Each row is a point on a tangle of strands that fork, close into loops and nearly touch. The rows are in no order.
In the rows, 128 means zero.
Two points are linked if the straight distance between their rows is under 81.9.
rudab: | 129 | 122 | 157 | 140 | 123 | 115 | 162 | 178 | 159 |  96 | 161 | 141 | 151 | 146 | 136 | 126 | 110 | 120 |  51 | 125 |
vev: | 173 | 168 | 155 | 129 | 174 | 107 | 154 | 129 | 111 | 106 | 120 | 127 | 118 | 149 | 146 | 119 |  98 | 123 | 123 | 129 |
goron: | 116 |  82 | 127 | 124 | 102 | 157 | 124 | 173 | 108 | 129 |  61 |  63 |  87 | 115 | 119 | 117 |  94 | 106 | 137 | 158 |
lir: | 135 | 133 |  98 |  82 | 128 | 114 | 111 | 133 | 127 | 156 | 159 | 156 | 134 |  98 |  98 | 150 | 177 | 136 | 155 | 109 |
gem: | 118 |  97 | 168 | 134 | 129 | 175 | 123 | 134 | 134 | 118 | 124 | 114 | 175 | 123 | 109 | 143 |  78 | 125 |  84 | 135 |
Bobu: |  92 | 131 | 116 | 113 | 102 | 115 |  98 |  79 | 120 | 152 | 140 | 149 | 115 |  99 | 123 | 137 | 185 | 137 | 167 | 113 |
vuke: | 160 | 142 | 150 | 141 | 137 | 150 |  94 | 125 | 129 | 162 |  74 | 129 | 147 | 135 | 157 | 162 |  84 | 133 | 149 | 120 |
toz: | 119 | 128 |  72 | 122 | 125 | 129 | 128 |  88 | 133 | 128 | 195 | 181 | 111 | 134 | 107 | 125 | 147 | 147 | 144 |  99 |
nev: | 131 | 128 | 152 | 129 | 143 | 131 | 159 | 120 | 135 |  89 | 157 | 103 |  61 | 169 | 157 | 134 | 138 | 128 | 115 | 105 |
lito: |  79 | 106 | 109 | 143 | 127 | 145 | 119 |  88 | 104 | 123 | 106 | 142 |  94 | 115 | 105 |  65 | 171 | 110 | 164 | 136 |
lem: |  89 | 120 |  66 | 117 | 103 | 138 | 126 |  86 | 138 |  96 | 194 | 159 | 134 | 128 | 127 | 104 | 150 | 167 | 133 |  92 |
Lapaz: | 131 | 149 | 119 | 126 | 156 | 122 | 106 |  97 | 123 | 165 | 128 | 153 |  87 | 114 | 115 | 150 | 185 | 120 | 193 | 120 |
logop: | 153 | 144 | 119 | 134 | 142 | 133 |  84 | 156 | 156 | 188 | 136 | 181 | 159 | 118 | 122 | 193 | 137 | 130 | 125 | 133 |
puzi: | 133 | 144 | 145 | 114 | 112 | 114 | 111 | 146 |  95 | 104 |  98 |  81 |  89 | 133 | 132 | 136 | 115 | 109 | 142 | 112 |
ropa: |  95 |  96 | 115 | 122 | 105 | 135 | 139 | 134 | 101 | 123 |  79 |  90 | 120 | 108 | 103 |  63 | 162 | 121 | 142 | 162 |
degan: | 150 | 115 | 143 | 126 | 145 | 168 | 108 | 134 | 140 | 151 |  67 |  93 | 148 | 135 | 154 | 150 |  70 | 123 | 147 | 124 |
bogu: | 164 | 149 | 140 | 152 | 139 | 144 | 104 | 130 | 142 | 162 |  99 | 154 | 166 | 123 | 145 | 155 | 100 | 125 | 138 | 137 |
Tulu: |  70 | 104 | 113 | 135 | 110 | 132 | 116 |  63 |  91 | 130 | 124 | 150 |  88 | 114 | 114 |  92 | 159 | 125 | 150 | 113 |
Tur: | 124 | 108 | 135 | 121 | 101 | 120 | 159 | 161 | 135 |  87 | 165 | 130 | 166 | 142 | 123 | 105 | 100 | 134 |  53 | 132 |
Lebo: | 128 | 134 | 156 | 123 | 142 | 107 | 162 | 121 | 121 |  89 | 158 | 109 |  98 | 151 | 143 | 120 | 132 | 135 | 100 | 108 |
posik: | 115 | 124 | 133 | 124 |  84 | 104 | 101 | 117 | 110 | 123 | 126 | 137 | 169 | 105 | 137 | 133 | 119 | 149 | 102 | 119 |
zitod: | 106 | 116 | 158 | 135 |  87 | 112 | 117 | 145 | 115 | 111 | 143 | 125 | 143 | 119 | 149 | 154 | 117 | 138 |  67 | 108 |
reku: | 107 | 125 |  96 |  88 | 116 | 120 | 101 | 109 | 128 | 151 | 147 | 147 | 111 |  89 | 100 | 138 | 192 | 129 | 165 | 107 |
liru: | 123 | 118 | 130 | 124 |  75 | 128 |  89 | 118 | 133 | 157 | 123 | 143 | 173 | 104 | 135 | 148 | 141 | 132 | 133 | 125 |
Digo: | 105 | 153 | 157 | 166 | 123 | 102 | 110 | 148 | 135 | 139 | 112 | 169 | 160 | 133 | 157 | 171 |  99 | 149 |  76 | 101 |
Dogat: | 126 | 165 |  77 | 109 | 150 | 112 |  94 | 148 | 129 | 134 | 194 | 174 | 147 | 118 |  97 | 166 | 161 | 160 | 126 | 101 |
ketu: | 124 | 141 | 117 | 139 | 174 | 104 | 165 | 105 | 157 | 113 | 168 | 179 | 150 | 171 | 130 | 109 | 135 | 183 |  97 | 113 |
Viv: | 140 |  97 | 135 | 128 |  89 | 171 | 132 | 172 | 117 |  99 |  92 |  62 |  91 | 127 | 102 | 128 |  95 |  94 | 127 | 173 |
vop: | 127 | 104 | 166 | 126 | 107 | 180 |  98 | 148 | 119 | 109 | 109 |  72 | 125 | 129 | 128 | 168 |  80 | 108 | 114 | 134 |
rem: |  93 | 140 | 113 | 128 | 110 | 105 |  91 |  83 | 132 | 135 | 158 | 163 | 125 | 112 | 137 | 148 | 164 | 153 | 145 |  99 |
Nuf: | 138 | 157 | 150 | 143 | 191 | 111 | 174 | 121 | 145 | 112 | 146 | 156 | 121 | 172 | 151 | 125 | 130 | 168 |  89 | 113 |
Vok: | 146 |  81 | 120 | 127 | 135 | 179 | 157 | 121 | 173 | 155 | 127 | 119 | 190 | 116 | 120 | 100 | 102 | 114 | 136 | 160 |
kopup: | 107 | 115 | 106 | 103 | 115 | 109 | 167 | 102 | 107 |  83 | 155 | 125 | 139 | 129 | 100 |  64 | 126 | 143 | 108 | 134 |
Tig: | 156 |  94 | 118 | 138 | 128 | 159 | 173 | 127 | 153 | 163 |  98 | 103 | 162 | 118 | 130 |  96 | 106 | 104 | 146 | 164 |
rozi: |  97 | 137 | 163 | 128 | 108 |  96 | 107 | 123 | 105 | 116 | 134 | 118 | 120 | 124 | 166 | 159 | 135 | 156 |  99 |  88 |
Mupu: | 137 | 156 |  98 | 133 | 135 | 105 |  91 | 156 | 140 | 156 | 172 | 187 | 166 | 123 | 109 | 173 | 151 | 141 | 121 | 116 |
Mag: | 125 | 125 | 143 | 151 | 157 | 172 |  80 | 129 | 181 | 183 | 113 | 155 | 178 | 119 | 142 | 194 | 113 | 128 | 142 | 132 |
ravob: | 112 | 129 | 135 | 129 | 112 | 125 | 129 | 146 | 102 |  70 | 116 |  69 |  58 | 143 | 105 | 108 | 137 |  96 | 143 | 154 |
dugum: |  84 | 108 | 134 | 124 | 127 | 128 | 153 | 111 |  81 |  93 | 126 | 104 |  89 | 122 | 100 |  75 | 143 | 119 | 120 | 144 |
Sakim: | 167 | 152 | 124 | 126 | 170 | 132 | 172 | 122 | 127 | 137 |  75 | 112 | 125 | 135 | 116 |  67 | 129 | 108 | 166 | 151 |
momi: | 119 | 142 |  93 | 128 | 121 |  98 | 141 | 109 | 143 | 100 | 169 | 158 | 167 | 129 | 122 |  97 | 134 | 163 | 112 | 115 |
bibe: |  81 | 121 | 138 | 130 | 108 |  99 | 111 |  80 | 115 | 120 | 145 | 145 | 124 | 127 | 151 | 141 | 142 | 176 | 114 |  91 |
Lor: | 155 | 146 | 163 | 142 | 139 | 114 | 162 | 169 | 151 |  86 | 153 | 121 | 125 | 161 | 154 | 129 | 114 | 114 |  81 | 136 |
Gebaf: | 118 | 154 |  84 | 142 | 148 | 102 | 153 | 123 | 168 | 102 | 184 | 180 | 162 | 151 | 127 | 112 | 140 | 173 | 112 | 109 |
Tize: | 151 | 164 | 129 | 141 | 150 |  99 | 135 |  96 | 130 | 130 | 130 | 152 | 152 | 131 | 129 | 122 | 137 | 140 | 143 | 132 |
Kapov: | 151 | 104 | 153 | 119 | 127 | 173 | 126 | 146 | 118 | 143 |  89 |  78 | 129 | 134 | 129 | 142 |  74 | 109 | 141 | 129 |
gud: | 141 | 161 | 119 | 138 | 150 | 105 | 119 |  83 | 123 | 143 | 140 | 157 | 125 | 122 | 120 | 131 | 161 | 134 | 167 | 130 |
gukup: | 108 | 116 | 137 | 122 | 100 | 121 | 156 | 145 |  92 |  75 | 134 |  80 |  84 | 129 | 103 |  97 | 136 | 110 | 110 | 168 |
rol: | 150 | 171 | 146 | 146 | 175 |  98 | 161 | 124 | 128 | 113 | 131 | 153 | 144 | 147 | 146 | 117 | 113 | 144 | 105 | 125 |
kure: | 138 | 127 | 130 | 112 | 121 | 109 | 172 | 120 | 104 |  98 | 122 | 105 | 146 | 121 |  95 |  69 | 125 | 121 | 110 | 157 |
Takem: | 116 | 122 | 135 | 121 | 140 | 106 | 181 | 103 | 116 |  90 | 161 | 126 | 124 | 147 | 126 |  94 | 132 | 148 |  91 | 116 |
zise: | 139 | 107 | 137 | 128 | 106 | 145 | 154 | 161 |  99 | 102 | 106 |  74 | 102 | 119 |  95 |  93 | 117 |  97 | 112 | 181 |
kugad: | 183 | 162 | 123 | 131 | 161 | 128 | 139 | 120 | 142 | 175 | 114 | 144 | 127 | 131 | 135 | 132 | 139 | 117 | 174 | 154 |
toko: | 145 | 117 | 104 |  84 | 137 | 111 | 113 | 157 | 138 | 188 | 141 | 143 | 131 |  87 | 120 | 160 | 169 | 131 | 150 | 108 |
Mavid: | 139 | 150 | 150 | 125 | 107 | 102 |  97 | 150 | 123 |  93 | 126 |  89 |  92 | 154 | 160 | 156 | 108 | 112 | 129 | 108 |
med: | 136 | 144 | 117 | 111 | 167 | 111 | 126 | 138 | 136 | 181 | 117 | 136 |  90 | 105 | 130 | 140 | 190 | 110 | 185 | 125 |
pigi: | 148 | 151 | 152 | 143 | 102 | 125 | 100 | 169 | 151 |  90 | 138 |  99 | 108 | 168 | 166 | 170 |  92 |  99 | 114 | 116 |
Saf: | 108 |  86 | 122 | 132 |  97 | 143 | 140 | 160 | 101 | 142 |  62 |  78 | 116 | 105 | 118 |  93 | 128 | 123 | 136 | 169 |
potav: | 153 | 111 | 134 | 121 | 113 | 131 | 157 | 125 | 113 | 121 | 118 | 117 | 171 | 120 | 106 |  94 | 100 | 120 | 108 | 149 |
buzi: | 119 | 146 |  68 | 116 | 142 | 128 | 111 | 116 | 136 | 120 | 214 | 181 | 128 | 129 | 109 | 149 | 154 | 161 | 140 |  97 |
fazal: | 161 | 122 | 113 | 131 | 139 | 138 | 165 | 142 | 135 | 154 |  66 |  96 | 129 | 130 | 134 |  80 | 115 | 100 | 165 | 159 |
nub: |  76 | 107 | 127 | 134 | 131 | 135 | 137 | 105 |  93 | 102 |  94 | 105 |  92 | 115 |  98 |  60 | 166 | 120 | 143 | 139 |
gat: | 132 | 162 | 152 | 178 | 147 | 126 | 110 | 140 | 141 | 154 |  94 | 176 | 165 | 144 | 148 | 173 |  87 | 141 | 104 | 131 |
Pina: | 140 |  98 | 147 | 134 | 129 | 173 | 138 | 126 | 142 | 132 | 110 | 126 | 188 | 124 | 115 | 113 |  85 | 122 | 101 | 150 |
fegu: |  67 |  94 | 103 | 130 |  98 | 129 | 134 |  67 |  97 | 122 | 144 | 154 |  85 | 128 | 125 |  91 | 142 | 143 | 118 | 103 |
dami: | 127 | 115 | 131 | 139 | 154 | 175 |  88 | 122 | 171 | 179 |  92 | 117 | 151 | 117 | 177 | 188 |  94 | 125 | 170 | 130 |
Rofum: | 139 | 116 | 162 | 135 |  85 | 145 | 116 | 153 | 113 |  95 | 135 |  80 | 117 | 134 | 138 | 145 |  99 | 100 | 103 | 143 |
ruge: |  72 |  93 | 126 | 129 | 115 | 128 | 152 |  96 |  81 | 102 | 141 | 123 |  68 | 129 | 114 |  90 | 137 | 129 | 104 | 118 |
Nefak: | 147 | 106 | 110 | 108 | 150 | 127 | 113 | 161 | 145 | 216 | 136 | 143 | 134 |  92 | 145 | 182 | 138 | 119 | 141 | 115 |
Vopa: | 125 | 137 | 128 | 120 | 109 | 112 | 102 | 156 | 109 |  82 |  95 |  72 |  56 | 155 | 110 | 122 | 123 |  85 | 159 | 131 |
rig: | 150 | 151 | 157 | 145 | 113 | 124 | 133 | 160 | 168 |  78 | 146 |  98 | 114 | 181 | 171 | 142 | 113 | 107 | 104 | 134 |
pobe: | 180 | 175 | 133 | 129 | 172 | 117 | 151 | 115 | 120 | 125 |  86 | 123 | 128 | 154 | 131 | 101 | 101 | 121 | 166 | 139 |
ranuz: | 124 | 111 | 107 | 112 |  76 | 141 |  79 | 136 | 146 | 161 | 144 | 162 | 178 |  89 | 120 | 167 | 137 | 132 | 129 | 114 |
solu: | 155 | 121 | 131 | 137 | 160 | 157 |  93 | 156 | 167 | 211 | 130 | 156 | 151 | 119 | 148 | 202 | 123 | 121 | 146 | 129 |
Pipot: | 178 | 148 | 111 | 115 | 167 | 123 | 146 | 142 | 154 | 183 | 117 | 132 | 108 | 112 | 136 | 136 | 166 | 105 | 177 | 146 |

A piece is all that can be reached along the links. How many separate loops has the piece of each point below (a circle has one, a figure eight two, a Y none), and how many tips (points with one link)?
rozi | loops 0, tips 3
Rofum | loops 0, tips 2
lito | loops 2, tips 1
pobe | loops 0, tips 4

How many points has the smallest loop of links through each point below? Write 0 if it is on no loop.
zise | 8
Takem | 0
pigi | 0
ruge | 6
